Each row is a point on a landscape with many valleys, with its height.
From any point a ball rolls to the lowest of the 5 points nearest to it. It stops when none of these is lower. Distance is the straight distance between rows; heights are no part of it.
vunel h=36.1: [ 10 -26 -22 -16  24  19 -18  -3   7  -7   0 -28 -15 -25  30  15  -5  27
 -15  13   6  -3]
Biva h=19.1: [-25  10  24 -11   3   7  13   8  -2  17   6  -4 -26  28   8   4  -2 -17
  -5   7   9  -1]
migu h=35.5: [ -7  14  -2 -24   2 -72 -39  20  12  57  88   7  -5  -7 -17  47   5 -38
  36  -4  10  -4]
zofi h=29.1: [-16   2  27 -22  31  37  -6  28   5  13  21 -18 -20  -5  23  -2   1 -15
 -31 -27 -21   3]
Vib h=37.5: [  9   7  33  23 -10  39  27  20   0 -36 -35  13  -5  -3   4 -26  13   7
 -28 -19 -11  23]
dutod h=58.2: [ 43 -51  12  -5   9  -2 -44  17  22 -56  14   6  -6 -90 -34 -48 -45  66
 -13 -23   2  40]
mut h=43.0: [ 13   1  27 -32  10   3  -2  -2  -9  -2  27  -5 -31 -27 -32 -18 -10  18
 -27  -9   4  16]
vem h=44.7: [ -3  -7   4  14 -15  26  23 -19 -25 -32 -34 -10  -5   0  -9   1  20  47
 -22  29  19  -3]
bab h=44.8: [-25   3  16 -37  41  51 -18  59  16  36  31 -31 -16  -9  49  -9   8 -18
 -23 -30 -38 -19]
sizan h=34.9: [-27  -3 -15   9  -1  40  35  31  -8 -17 -59  -8  25  41  46  16  29  15
  -4  20   1 -27]
Lun h=35.0: [-15   3 -15 -10  34  -3 -14  15   9  29  28 -19 -10   9  32  32 -10 -30
   0   3  -4 -11]
Musuz h=27.6: [-22  17  22  -2   8  26  20  32  -4  28  -2  -8  -8  37  32  14   5 -29
  -5  -2  -7  -9]
miz h=35.8: [  1   3  44 -16   0  49  10  36  -8 -19  -2   5 -18 -17 -15 -41  17   8
 -41 -20 -14  23]
kod h=34.1: [ 19  -1 -21  27 -16 -30 -15   5   6   2  -1  35  29   3   4   3  -4 -56
  41 -46 -31  15]
lazus h=42.2: [ 13 -21 -11  -7   7  25   2  -1  -2 -27 -10  -6 -11 -14  13   3   7  36
 -26  14   4   7]
nevo h=26.5: [  4 -14  14 -21  32  29 -17  49  23  -3  38  -7 -23 -30  12 -42 -17   5
 -17 -50 -20  10]
Daz h=30.1: [  0   5  10  13  -4 -24  -8  26  18  10  38  28 -17  -8 -22 -21 -18 -51
  30 -47  -8   3]
norep h=29.2: [-29  11 -34  -5   2 -24   7 -24 -24  32 -29  -8  52  43   8  18   7   3
  18  46  10 -29]
dapev h=25.4: [ -8   9  27  -7  17  38   3  48  23   0  14   1 -21  -7  36 -18  -3 -27
 -13 -42 -31   8]
zokid h=28.4: [  8 -10   5 -20  31  18 -16  25  18   8  36 -15 -33 -19  15  -2  -4  -1
 -14 -23 -14  -4]
sesu h=31.3: [ 22 -36 -26 -27  27   0 -14 -12  -2  -2  19 -37 -33 -39  15  25 -14  47
 -28  30  18  -3]
sos h=26.4: [-35  11  -6 -13   5  28  25  16 -13   7 -49 -21   6  48  34  19  19  20
 -14  47  12 -34]
ruso h=74.4: [ 17  14  37  38 -27  46  36   5   1 -64 -56  25   1 -33 -15 -21  26  46
 -25  -7  -3  32]
pira h=22.0: [  8  -5 -26  14  15 -33 -21  25  21  23  32  14  15   4  27  17  -1 -46
  34 -29 -19   2]
pona h=28.9: [-28  48  54  21 -22  48  49  41  -3   1 -27  16 -14  30 -10 -24  19 -31
 -25 -34  -4   2]
bib h=51.1: [ 34 -29  18 -13  19   7 -24  12   1 -47  -9  -1  -8 -79 -26 -45 -14  63
 -38  -7  -5  39]
ziriz h=30.7: [-17  17  -1 -35  15 -26 -26 -18 -14  42  44 -14 -18  13  -6  35  -7  -9
  -2  39  22 -26]
Lofo h=44.1: [ 27 -16  13  -2 -11 -22 -13 -15  22 -19  13  14 -28 -36 -53 -51 -39   3
  14 -31   4  21]
zan h=53.0: [ 43 -24  -6  27 -28 -11   4 -29  21 -42  -7  24 -17 -27 -31 -32 -17  17
  21 -20  -1  31]
Gifuz h=29.4: [  5  -6  12 -16   9  29   5  19   3  -4  12  -5 -22 -12  10 -28  -1 -10
 -23 -23 -12  19]
rufi h=18.1: [-20  27  23  17  -8  20  28  26  10  13 -24  20   2  37  14   4   6 -47
  10  -9  -1  -4]
vok h=38.0: [ 39 -28 -19 -11   3 -26 -28  -8  30 -24  31   0 -34 -49 -20 -28 -41  13
   9 -38   1   8]
soko h=19.2: [ -7   8  19 -31  17  20   9  26   3  30  27 -15 -32  -7  -1  -4  -9  -8
 -27 -10  -8  -1]
Dabe h=37.1: [ 11 -15 -21 -13  12  17   0  -3   3  -5  12 -20 -15   1  20   9   1   7
 -16  18   5   0]
nudus h=53.2: [ 15  -9  25   1   6  49   0  41  18 -37  -6  17 -11 -27  13 -43   3  13
 -14 -45 -26  18]
kor h=26.3: [-39  42  23  14 -16 -28  14   8  -4  35  -3  24  44  56  -4  29  20 -35
  33  13   1 -11]
larar h=38.2: [ -9  -3 -39 -12   3 -21 -27  22  -6  42  -7  -3  66  38  37  48  13 -31
  23   7 -22 -27]
robik h=9.1: [-30  32  27 -28  22  10  -3  23  -7  49  30 -24 -23  23   1  14  -1 -29
 -14  -2  -2  -6]
Sab h=36.7: [  8 -24  11 -29  17  12  -7  -9 -23 -16   8 -25 -31 -33 -14   4   7  55
 -48  29   9   7]
nosa h=13.9: [  2  -8  -3  -2   4 -11 -11   8   6  -5  23   1 -16  -6  -2  -8 -11 -26
   9 -25  -1  15]
fumi h=27.7: [ 18  -3 -19   6  -8 -38 -23  -9   9  23  16  18  16  -1   4  27  -4 -28
  36 -23  -4   2]
velib h=26.7: [-12  24  44 -21   1  28  21  37  -4  21  14  -3 -29   7   0 -12   5 -27
 -35 -26 -12   7]
Renel h=34.8: [ -5  -4 -23  -5   1  -4   3 -61 -20 -13 -15 -26  -3  12  -2   7   3  39
  -9  55  33 -22]
Bevu h=27.2: [-44  29  29   3   6  -1  28  27  -3  32   2   7   3  58  11  22  10 -42
   8  11  -4 -20]
Magag h=54.2: [ 25  -2  42  29   2  57  18  41  -5 -46 -47  15   2 -40   8 -24  23  28
 -44 -12 -14  33]
sano h=33.9: [ 13  13   7  31 -21 -19   9 -17   4  -4   6  37  -2   2 -33 -15  -2 -33
  21 -19  -4  11]
fup h=24.6: [-14  20  14 -13  13  -7 -21  40  19  29  44   3 -26  -9 -11  -3 -19 -45
   9 -25 -13   1]
mener h=32.7: [ -7  -9 -47  -4 -17 -51 -23 -45 -37  35 -20  -5  54  15  -5  44   6  11
  14  28  -2 -21]
Banan h=36.6: [ -5   4 -12   5  -2 -28   5 -65 -22   7   9 -13   5   8 -29   3 -12  30
   4  49  26  -8]
Demu h=48.3: [ 14   5   1  37 -36 -18  21 -73   3 -37 -25  16   9 -11 -40 -31  -6  29
  16  11  19  10]
Libiz h=40.0: [-31  26  10 -19  11 -29  -7  21  -5  44  31  -7   9  46  25  49   0 -38
  20  24   4 -20]
pamid h=40.4: [-19  13  13  26  -5  65  28  42  19  -8 -36   5  12  46  53  -1  21 -37
   0 -22 -29  -4]
gog h=30.6: [ -5 -15 -34 -15  12 -19 -17  -7 -25  36  -3 -15  24  17  30  43   0 -12
  11  25   6 -25]
Zosed h=45.0: [-21 -12 -29   4  -4  42  31  -5 -14 -42 -75 -23  29  16  35  14  38  63
 -25  58  30 -24]
maguk h=40.8: [-22   7 -23   2  -2  24  23 -19 -21 -30 -58 -24  13  18  -1   2  25  59
 -28  61  35 -32]
tanug h=29.3: [-13   6   9 -11  17  34   8  15   1   7   6 -26 -19   8  38   6   2  -9
  -8   6 -11 -12]
kade h=42.5: [ 10 -26  23 -18  30  45 -18  33 -16 -28 -15 -14  -8 -44  10 -13  12  50
 -55  17  -7  27]
Beka h=72.8: [ 42 -28  -7  50 -30  30  21  -5  12 -75 -53  30   2 -35   0 -21  11  40
  -7  -4   2  35]
mukon h=30.0: [ -7  -5 -13  17 -10 -23   0  21 -11  28  -2  18  46  34  27  36  15 -47
  32 -12 -26  -6]
pubom h=35.9: [ 29  -9  -8  28 -23 -29  10 -22  19 -15  -7  26  12   1 -12  -7  -4 -24
  34 -25  -5   9]
Palu h=38.3: [ 22 -12 -25 -13   3 -44 -27 -74 -21   6  19 -19 -13 -15 -12   7 -23  29
   4  43  33  -9]
bida h=37.4: [ -9 -15 -34 -14   7 -49 -34  12  -2  49  42 -13  32   2  24  59  -5 -32
  25  -3  -9 -10]
kulu h=17.4: [-32  26  35 -34  22  28   7  27 -13  44  11 -30 -21  31  17  12   2 -16
 -29   9  -4 -13]
mef h=34.7: [ 17   5  30   5 -19  -2  10  -5  -2 -19   7  37 -34 -16 -47 -37 -14   5
  -4 -31   2  20]
Miko h=37.9: [ 39 -38 -18 -12  15   8 -10 -15   6 -39   0  -7 -24 -37  14   6  -9  44
 -14  15   7  16]
banir h=24.9: [-23  27   0  17 -31 -42   5 -18 -10  26  -7  38  66  35 -21  19  19 -11
  41   9  -6 -17]
Sek h=11.7: [  0   0  14  -5  25  18 -16  54  30   5  28   5 -23 -23   8 -33 -18 -42
   5 -66 -20   9]
suso h=20.9: [ -1  10  20 -20   8  -5 -12  12  10  27  49  -2 -34 -16 -15 -10 -20 -28
   6 -31  -7   4]
sas h=31.5: [-11  -8 -50  -2  -5 -24  -9 -46 -31  11 -45 -16  46  24   4  18   8  19
   7  45  12 -39]
vut h=40.3: [ 23 -26 -18 -21  17   1 -16  -8   9  -9  23 -15 -30 -35   1  -6 -12  13
  -9  -2   7   6]
mifug h=33.2: [-66  46  -4  -5  -5 -16  17   4  -7  39 -37  -4  54  70  -2  15  26   0
  25  62   6 -44]
volo h=38.8: [ 13 -17 -50 -13   0 -58 -33 -88 -35  18  -4 -28  29  -6 -23  31 -15  32
  12  48  20 -20]
rof h=38.7: [ 28   1  52 -17   6  25  -7  23 -10 -39 -20   5 -16 -48 -33 -44   6  50
 -46 -12  -1  40]
luduz h=17.5: [ -6  29  33  36 -18  42  38  45  13 -14 -24  28   2  33  10 -23  12 -58
  16 -52 -23  18]
sifup h=43.5: [  8   9 -19  29 -28   5  28 -35 -11 -40 -36  12  19  10  -9 -12  10  17
   7  16  15  -3]
munef h=37.0: [-35  32  10   0  -6  28  30  -8 -13 -13 -39  -8  10  34 -10  -7  16  18
 -17  37  20 -20]
Febi h=36.8: [ -4   0 -23   3 -13   5  14 -52 -15 -20 -42 -17   7  14   3   3  14  52
 -12  44  27 -15]
leti h=37.3: [  8 -11  22 -16  15  31 -14  20  -3  -2  11 -13 -27 -33   1 -12   5  11
 -40  -5  -6  14]
debot h=28.6: [-30  25  -5  12 -22 -19  19 -32 -10  15 -33  19  46  49 -24   8  19 -10
  24  32   7 -19]
dob h=36.2: [ 23 -13   5  31  -6  19  15   5  24 -22  -6  21   2   6  24 -17   9 -33
  19 -29 -21  14]
buf h=46.4: [ 37 -27  -4   2  -6   9  -2 -14   6 -45  -5  12 -26 -38 -12 -17 -10  31
  -5  -9   3  29]
lis h=34.3: [ -3   5 -21 -10 -10 -68 -28 -16 -10  50  48  14  31   3 -10  53   4 -17
  36   6   2 -10]
Tez h=47.1: [-26  24  14  29 -17  35  41   8  -3 -16 -53   6  12  34   3 -11  22  -6
   7   1  11  -8]
gopi h=30.3: [-28  -3 -16  -8  -1  -9   3   8 -16  31 -24 -10  43  50  26  37  18 -18
  20  29   4 -34]
Soge h=9.6: [  1  22  10  32 -34 -51   7  -1   2  19  15  53  49  33 -24  10   9 -45
  40 -22 -10   2]
savo h=40.6: [  8   7  41  -7  -7  14  13  10  -3 -11   6  12 -31 -17 -35 -36  -4   6
 -19 -29  -8  18]
lasub h=27.0: [ 39 -11 -41  30 -29 -31  -9 -56  -7 -19 -27  19  20  -8  -3   3  -2   1
  21  -7  -8  -3]
Tik h=41.2: [ 11  -9 -48  -9  21 -69 -50  18  30  36  66  -6   5 -20   5  38  -5 -35
  29 -14  -6 -11]
kon h=33.7: [ 33 -31 -31  10  -7 -24 -37   3  37 -26  28   6  -9 -42 -11 -24 -33 -12
  32 -44  -8  12]
koni h=25.0: [-22  33  33  34 -26  -9  30  13  14   7  -2  43  17  39  -9  -1  13 -56
  34 -21 -15  10]
penat h=47.3: [-15   3  15  -6   7  41  27   3 -25 -18 -38 -23  -5  -3   2   4  23  53
 -47  55  19  -9]
Gavo h=42.8: [ 11  -4  32 -16   7  23   8   4 -28 -19  -5 -22 -22 -34 -22 -14  20  45
 -50   7   2  29]
fopo h=30.8: [-33  16   5  18  -4  28  26  41   6  16 -35   2  19  64  51  12  21 -38
  15  -7 -16 -26]
Kud h=26.8: [-10  18  30  24 -19  47  47  28   5 -26 -34  27 -10  20   3 -26   6 -24
 -12 -38 -22  19]
Virer h=57.5: [-22  37  47  36 -41  60  57  14  -8 -44 -53   7   3  -2 -10 -16  38  10
 -24   5   5  -2]
Zesa h=33.5: [ 13   4   1   5 -16 -36  -2 -53  -7  -7  17   9 -21 -10 -40 -11 -26  22
  10  16  19  11]
dema h=59.6: [ -9  16  26  31 -11  43  33   9 -21 -47 -49   3  13 -20  -1   4  33  53
 -56  27  19   4]
Sarir h=38.1: [  4 -10   8  -9   1   5   2 -39 -14 -17   1 -11 -18 -26 -24  -1  -5  52
 -25  36  22  -4]
Sidi h=48.4: [ 26 -27  13   1   7  28  -3  23  19 -35   6  20 -18 -45  -4 -35   0  17
 -18 -28 -19  30]
tomid h=27.4: [ 30  -4 -31  30 -17 -41 -17 -11  10   1   5  26  23 -11 -12  18  -9 -43
  40 -25  -5  21]
fab h=45.5: [ 18  15  15  39 -35 -21  16 -28   6 -34 -16  38   3  -5 -42 -24  -6 -13
  25 -19  -3  13]
luga h=29.0: [ 10  -9 -16   9  16 -17 -39  25  36  -1  42  13 -18 -25  13 -15 -19 -33
  26 -44 -14   0]
Lamut h=25.6: [ 25 -23 -39  -7  14 -54 -46 -26  11  21  36 -23  -5 -15   4  28 -28  -5
  16  -1   9  -4]
sesol h=19.4: [-41  14   6 -17  16  41  20  37   4  33 -18 -17  -1  51  55  28  -3 -11
 -10  22  -1 -26]
zote h=27.1: [-28  12  10 -41  33  25  10  20 -16  36  10 -43 -26  16  20  22  -9   5
 -39  30   7 -22]
fopa h=15.8: [ -3  26  59  10 -22  36  30  25  -6 -23 -22  11 -14  -1 -17 -40  17  -4
 -28 -31  -8  27]
tuza h=53.4: [ 14 -11  10  17   4  43  24  12  -3 -43 -38   4  -7 -20  25  -5  16  36
 -35  14  -3  16]
rebos h=24.1: [  8  22  30   8 -21  -7   9  10   4  -5  14  31 -23  -8 -38 -25 -16 -38
  19 -44 -15  29]
lebet h=31.9: [ 17   6  16  26 -29  27  23   3  15 -30 -15  27 -13  -2 -15 -28  -1  -5
   2 -31  -9  31]
Sovi h=25.8: [  3  10  33 -18  -6   0 -18  21  25  13  45  12 -41 -26 -40 -36 -31 -29
  -2 -52  -9  12]
mibu h=28.2: [ 25 -40 -51 -31  28 -33 -34 -38   0   8  16 -47 -15 -31  11  31 -16  28
   0  30  21 -11]
Zaset h=35.6: [ 46 -36 -31  19 -14  -6   4 -52   0 -36 -23  -2   1 -27   3  -2  -5  34
  -3   5  15  15]
rol h=26.1: [  8 -22 -38  -1  13 -14 -21  -8   1   7   9  -5   2   3  27  27   0 -16
  15  -1   0  -5]
Lizog h=29.9: [ 18  -7 -30  29 -17 -18   0 -26  -3  -5 -32   7  37  14  11   0  15 -11
  25  -4  -6  10]
bag h=31.7: [-15  -3  -7 -23  16  -2   0 -26 -22  19   7 -32 -29   5  -6  15  -4  20
 -16  37  24 -15]
nepe h=43.3: [ 30 -19   9 -16   7   8 -18  10  16 -30  18  -3 -28 -51 -33 -35 -21  24
 -10 -27   3  20]
kufig h=41.7: [  2   8  10  -4  -7  13  17 -19 -14 -13 -12  -6 -18  -6 -14  -7   3  39
 -26  27  24   0]
vitub h=31.2: [-23   0 -18  -3  15  12   7  12   9  30 -14 -19  11  41  48  28  12 -13
  -4  20  -4 -23]
los h=53.6: [ -9  13  38 -29  22  32   1  -5 -44  -1 -26 -38  -7 -26  -7   4  19  71
 -68  53  22   1]
sev h=22.1: [ -1   4  -3   6  -3  -8   4  -6  -1   9   4  -2  -1  14  15   3  -4 -27
  15  -5   1   0]
manaf h=36.0: [ 23 -28  -5   6   7   2 -33  23  33 -24  32  17 -16 -39  -4 -43 -41  -5
  18 -53 -14  10]
Lir h=26.6: [-29  22  14  -1  -6 -27  11  -1  -8  22  19  18  17  34 -11  24  -1 -30
  25   3   8  -5]
vav h=22.3: [  8 -20 -19 -10  14 -22 -33  13  21  19  46 -10 -30 -36  -2  -6 -27 -15
  13 -18  -4   2]
dip h=31.6: [-14   2 -18 -22  12 -60 -27 -15   0  46  63 -11   3  -1 -10  47 -11 -21
  20  16  12 -21]
zav h=21.5: [ -8  15  12  25   2  29  14  52  23   3   1  23  -8  18  29 -20  10 -61
  14 -38 -31   8]
sodun h=36.9: [ 21 -17  -6 -15   4 -32 -17 -35   5   2  42  -5 -40 -28 -43 -14 -30  19
   5  -3  17   7]
Teb h=34.0: [ 16  10   8  13 -16 -44  -5 -39   6   6  23  16 -11 -16 -37  -1 -27 -12
  21   1   8  17]
Fize h=29.6: [ 46 -34 -44  -7  -6 -41 -29 -62   0 -17   3 -12   1 -24   8  14  -6  25
  18   0   7   7]
Fupav h=35.1: [-21  16  -6 -23  15 -56 -23  16  12  50  62 -18  -2  12  12  50  -8 -32
  22   7  10 -17]
makup h=48.5: [ 50 -26   8 -17  -1 -15  -6 -12   7 -34  12   5 -44 -60 -50 -39 -33  43
 -12 -15   6  26]
Fad h=39.9: [-54  24   1  16 -18   9  30  25   0  27 -46  21  42  66  25  17  24 -33
  25  22   2 -23]
zus h=37.6: [ -3  23  44  16 -23  35  31 -10 -11 -22 -22  -4 -23  -2 -25 -31  18  18
 -23  -2   3  12]
vul h=28.1: [ 28 -36 -62  -3  -2 -24 -14 -54 -15  -6 -11 -21  14  -9   8  25 -11  40
  14  25  10  -5]
birab h=43.8: [ -5 -15  34 -14  23  55  -8  58   9 -22   4   2  -8 -27  30 -24  15  10
 -37 -35 -33  18]
zap h=29.7: [ -3   4   0  -2   0 -42 -21  15  18  30  59  19 -11 -16 -22   9 -14 -47
  35 -17   6   4]
zume h=22.2: [ -5  34  48   5  -9  26  25  31   4  -1   5  13 -19  11 -20 -37  -1 -33
 -17 -51 -23  16]
vid h=37.7: [ 13 -36  -1  -8  11  30 -33  28  29 -20  25  -6 -17 -48   5 -48 -23  18
  -1 -47 -17   4]
Bapa h=32.3: [ -9   0 -10 -24  16   9  -8  -8 -12  31  16 -23 -19  17  12  29  -4  -4
  -4  23  11 -17]
Ledos h=40.9: [ -4 -19 -39 -32  39  -2 -22 -13  -2  17  23 -49 -16  -4  44  35  -7  21
 -11  32   8 -16]
zif h=43.6: [ 54 -40 -22   5 -11 -25 -26 -31  30 -54   6  13 -14 -53 -14 -21 -35  34
  22 -29   4  21]
Suti h=48.6: [ 48 -48 -26 -12  13 -20 -21 -30  18 -32  28  -9 -26 -64 -27 -17 -38  48
   0  -1  21  13]
mazut h=36.5: [ -2  -9 -20   3  -2  20  24 -20  -8 -10 -34 -14   9  23  17  12  19  27
  -1  38  18  -8]
tuk h=25.1: [-30  19  -8   0  -8 -22   2 -11 -13  26 -15   6  39  41   5  21  11 -21
  18  31   8 -27]
zom h=21.3: [ 20 -20 -24   6   5 -24 -22 -24  14  -3  16  -5  -6 -18   5  10 -16 -16
  17  -5   2   2]
sula h=33.3: [-22  -7 -27 -19  22  11   0 -11  -8  18 -18 -30   8  37  44  28   5  17
 -21  34  10 -29]
pedu h=34.6: [-13  -6   4 -26  25  24   4   6 -22   6   3 -32 -17  10  25  18   1  28
 -38  39  13 -14]
fisak h=28.3: [  5 -14 -28 -20  23 -32 -24 -14   2  27  38 -28 -16  -2  16  30 -18  -7
  12  14  11 -14]
Ful h=19.3: [-37  28  23 -23  31  17   8  21 -14  49  15 -27 -22  45  17  36  -1 -25
 -12  29   1 -30]
vil h=18.4: [-40   5 -40 -17   5   3  31 -16 -20   5 -63 -19  39  53  29  15  24  16
  -3  49  18 -37]
Tedef h=53.5: [ 24 -10  12  33 -13  29  31   3  11 -50 -33  24  -8 -12   1 -13  11  28
 -15 -13   0  25]
kekir h=29.5: [  0  12  14  -2  -6  -8   4 -30  -9   7  15   9 -19   5 -21   2 -11  -4
   3  10  20  11]
Zuda h=24.8: [  4   4   1  -8  16 -22 -26  15  15  31  49 -12 -34 -17 -21  11 -26 -26
   5  -8   5   2]
Ribu h=18.5: [-29  19  -8  21  -8 -22  16   5  -9  15 -11  15  45  51   1  19  14 -32
  26  11  -8 -16]
Rizep h=33.4: [-42  28  14 -11   8  10  14   2 -18  16 -14 -10   9  46   5  10   7   0
 -11  41  14 -27]
fanuf h=52.7: [ -9  20  46 -39  20  34   6  26 -26   8   2 -35 -20  -6  -5 -16  31  31
 -61   1   1  14]
Dute h=27.5: [-24  29  22  28 -23 -17  22  -5  -1  17   0  24  21  38 -16  10  13 -34
  24   5   2  -8]
ker h=54.3: [ -1 -29   3 -16  42  40 -15  16 -22 -13 -27 -36  -8 -35  39  19  16  59
 -64  49   3   5]
muri h=45.4: [ 16 -25 -32  20 -15  24  24 -19  -2 -46 -58   0  18  -4  26   6  17  48
  -4  34   7  -4]
meve h=49.5: [ 15   7  20  20 -17  20  29 -12  -6 -35 -23  18 -23 -17 -28 -29  13  25
 -20  -6   3  19]
Ral h=39.8: [ -7  -6 -19  -3  24  15  -6  30  19  16   7 -10  -8  18  50  16   9 -31
  13  -4 -18 -13]
Nurav h=30.2: [  4   1 -16  10 -17 -36 -13 -41  -6   8   2  10  24  12 -21  10  -7  -7
  26  10   7   3]
Lelom h=28.5: [  9  24  26  42 -41 -41   7  -9  11   5  23  61  23   4 -34  -7   4 -52
  56 -48 -15  31]
Fovan h=12.9: [-16  11  23 -11  10  54  22  43   6   5  -8 -14 -15  13  25 -17  16  -7
 -32 -15 -18   6]
bafop h=20.5: [ 16 -17  42 -10  21  34 -11  38 -11 -30 -31  -6  -8 -53 -16 -30  18  41
 -49  -7  -8  43]
Dogi h=47.4: [-48  29 -13   9 -14  11  34 -48  -6 -32 -54 -11  35  17 -20 -17  18  49
 -12  61  30 -35]
dok h=34.4: [ 22  -4 -15  15 -13 -45 -25  12  33  -9  27  32   1 -14  -5  -7 -21 -47
  50 -52 -14  13]
fefem h=35.4: [-31  13  23 -35  11  28  17  -2 -24  16 -10 -34 -17  33   6  14  15  24
 -45  37  19 -22]
Sef h=22.7: [ -6  -9   0   8  11 -12 -41  52  52   4  60   9 -10 -23   9 -34 -35 -47
  28 -64 -25   0]
Sugo h=28.8: [ 24 -21 -28   9   3 -48 -48  15  44  -1  48  -1 -13 -29  -5  -8 -32 -33
  42 -40  -5   1]
kete h=18.3: [  7  22  64 -30  15  33   8  50 -10 -18 -13  -6  -9 -27  -3 -50  30   5
 -55 -37 -23  40]
Mun h=51.8: [ 21  -4  35 -30   4  20  -9  38  11  -9  19  -4 -14 -43 -31 -63 -10   5
 -23 -41 -16  28]
bodub h=33.6: [-16   8 -43  18 -25 -42 -13 -50 -27  17 -24  16  73  20 -37  24  11  28
  21  41 -17 -36]
Podez h=42.1: [-15 -11 -23 -23  37  28 -11  20   6  28  22 -35 -12  14  55  34  -4 -15
 -14  14  -7 -22]
das h=29.8: [-20  25  -6 -13  -1 -46  -8 -18 -18  42  19   5  46  45 -14  28   9 -12
  25  40  11 -27]
Sis h=39.7: [ 43 -17 -24  32 -34 -16  19 -34   3 -37 -31  32  15  -8   0 -13  -2   8
  22 -17  -2  20]
domo h=31.4: [ -8   7 -21  12  -1  -7   7 -14 -19   1 -28  -9  20  35  17  12   3   3
   9  20   8 -18]
Gose h=21.6: [-33  30  50 -30  24  41  11  52  -7  51  11 -25 -24  29  16   9   2 -32
 -31 -10 -18  -1]
lefi h=35.3: [-13 -12 -49  11 -21 -37 -15 -17 -40  39 -17  22  80  28 -17  40  11  -7
  38  11 -22 -33]
mozud h=45.9: [ 18 -10  23   5  -7  34  12  24  16 -21   7  18 -20 -27 -17 -43  -6  -8
   1 -46 -10  28]
zusag h=32.1: [  9   8  16  -9  -4 -43 -32  30  26  14  56  20 -27 -26 -50 -33 -41 -39
  38 -47   1  18]
ludes h=33.1: [  8 -21 -51 -10   1 -61 -31 -28 -18  42  14 -12  36   1  10  61  -5  -3
  13  15   0 -26]
mal h=38.4: [ 18  -8 -35  13 -17 -46  -9 -83 -20   3 -12  -5  29   5 -23   7  -3  28
  17  38  22  -9]
dol h=33.0: [-32   8   1 -32  38   8 -19  32   8  55  39 -39 -18  21  33  44 -10 -32
  -8  15   0 -30]
kaga h=41.5: [ 14   7   6  34 -22  -7   7  25  30  -6   2  44   5   6   2 -18  -6 -61
  40 -52 -27  28]
novo h=42.6: [-17   3  -3  12   5  39  25   7  -1 -12 -30  -1   7  27  38   4  15   1
   1   9   4 -10]
ziba h=51.9: [ 42 -14 -10  30 -32  -8  17 -52  12 -56 -36  30  -1 -23 -24 -32  -6  31
  10  -4  12  29]
panif h=34.2: [ 26 -14  -7  -4   0 -20 -41  22  45 -13  51   3 -26 -45 -23 -34 -48 -11
  20 -43  -7   4]
Zerim h=50.9: [ 15 -10   7  23  -3  34  20  -5  -5 -24 -21  10  -8  -2  -3  -6   9  20
  -3  -3   8   9]
Vifaz h=40.2: [-18   9  50 -23  25  53 -14  73  24   9  22   3  -2 -20  25 -50  12 -19
 -34 -64 -45  15]
Gon h=47.2: [ 47 -18 -11  49 -41 -30   5 -35  15 -26 -33  43  18 -14 -18 -27  -6 -15
  31 -35  -9  30]
zov h=26.2: [ 12 -24 -36  -7  -3 -18 -10 -42 -15   5  -4 -13   5   0  14  17  -2  10
   7  22   9  -4]
kavi h=20.3: [ 30 -17 -38  33 -27 -41 -14 -32 -15 -10  -6  22  39   0  -5  15  -2 -21
  38 -25 -18   0]
Gok h=38.5: [ 18   6   3  37 -29 -34   1 -15  14 -17  10  56  14  -6 -30 -17 -11 -49
  55 -47  -9  32]
runi h=34.5: [-37  23 -11 -15 -21 -36  -1   8 -25  58   6  23  77  50  -2  37  27 -10
  40  24 -11 -31]
medi h=28.7: [-10   7   8 -28  18 -23 -11 -16  -9  32  41 -14 -30   3 -22  12  -7  -5
   3  22  20  -2]
buz h=35.2: [-39   3  -3 -22  16  13  12 -18 -18   7 -16 -35 -10  34   1   3  10  28
 -20  59  29 -23]
tov h=45.7: [-38  16 -15  12 -10  28  42  -6 -10 -30 -64 -13  32  23  10  -3  26  40
 -20  50  28 -34]
mebat h=6.4: [  1  22  34  36 -32  25  30  16  -2 -18 -14  30  -2  11 -14 -31   3 -40
  14 -41 -15  35]
lagik h=33.8: [ 10  -9 -45  25 -19 -17   7 -52 -13 -23 -52   2  38   8  -3   8   6  16
   8  30   6 -18]
nofad h=41.8: [-13   1  13 -26  40  53  -5  39   2  15  14 -38 -16  -5  44   4  11   8
 -48  -2 -22  -5]
resu h=37.2: [ 22 -10  -5   7 -25 -36  -2 -66   0 -25  11  15 -20 -21 -55 -19 -31  24
  24   6  13  15]
pip h=32.2: [ -3   2 -20 -16  -5 -72 -33 -36 -16  48  33 -13  26   5 -14  43   0   6
  21  32  16 -28]
Mela h=35.7: [-18  19 -20  25 -15 -25  15 -65 -15  -4 -25   2  43  20 -31 -13   1  15
  11  33  22 -17]
rokik h=49.2: [-18 -15 -23  -9  20  42  11   2 -15 -21 -45 -34  -1   6  46  37  22  63
 -33  69  22 -21]
repef h=37.8: [-19  13  -9  -8 -11 -34  -9  21 -11  54  41  14  47  30   9  49  14 -23
  41   0  -7 -13]

Call two points neighbours if one is among the 5 nearest of the other. Go from one point of each pair to the other, from neighbour to neighbour, staying as low as possible. Name the highest point that can't be avoided.
rufi and kavi | fumi
bafop and vil | sos
Soge and Fovan | dapev
Ribu and fopa | koni
nosa and Sek | fup
mebat and bafop | zume
Ribu and Soge | banir

For each start below, name the point where the ball stops.
Demu | robik
vunel | nosa
buf | nosa
Ledos | nosa
vok | nosa
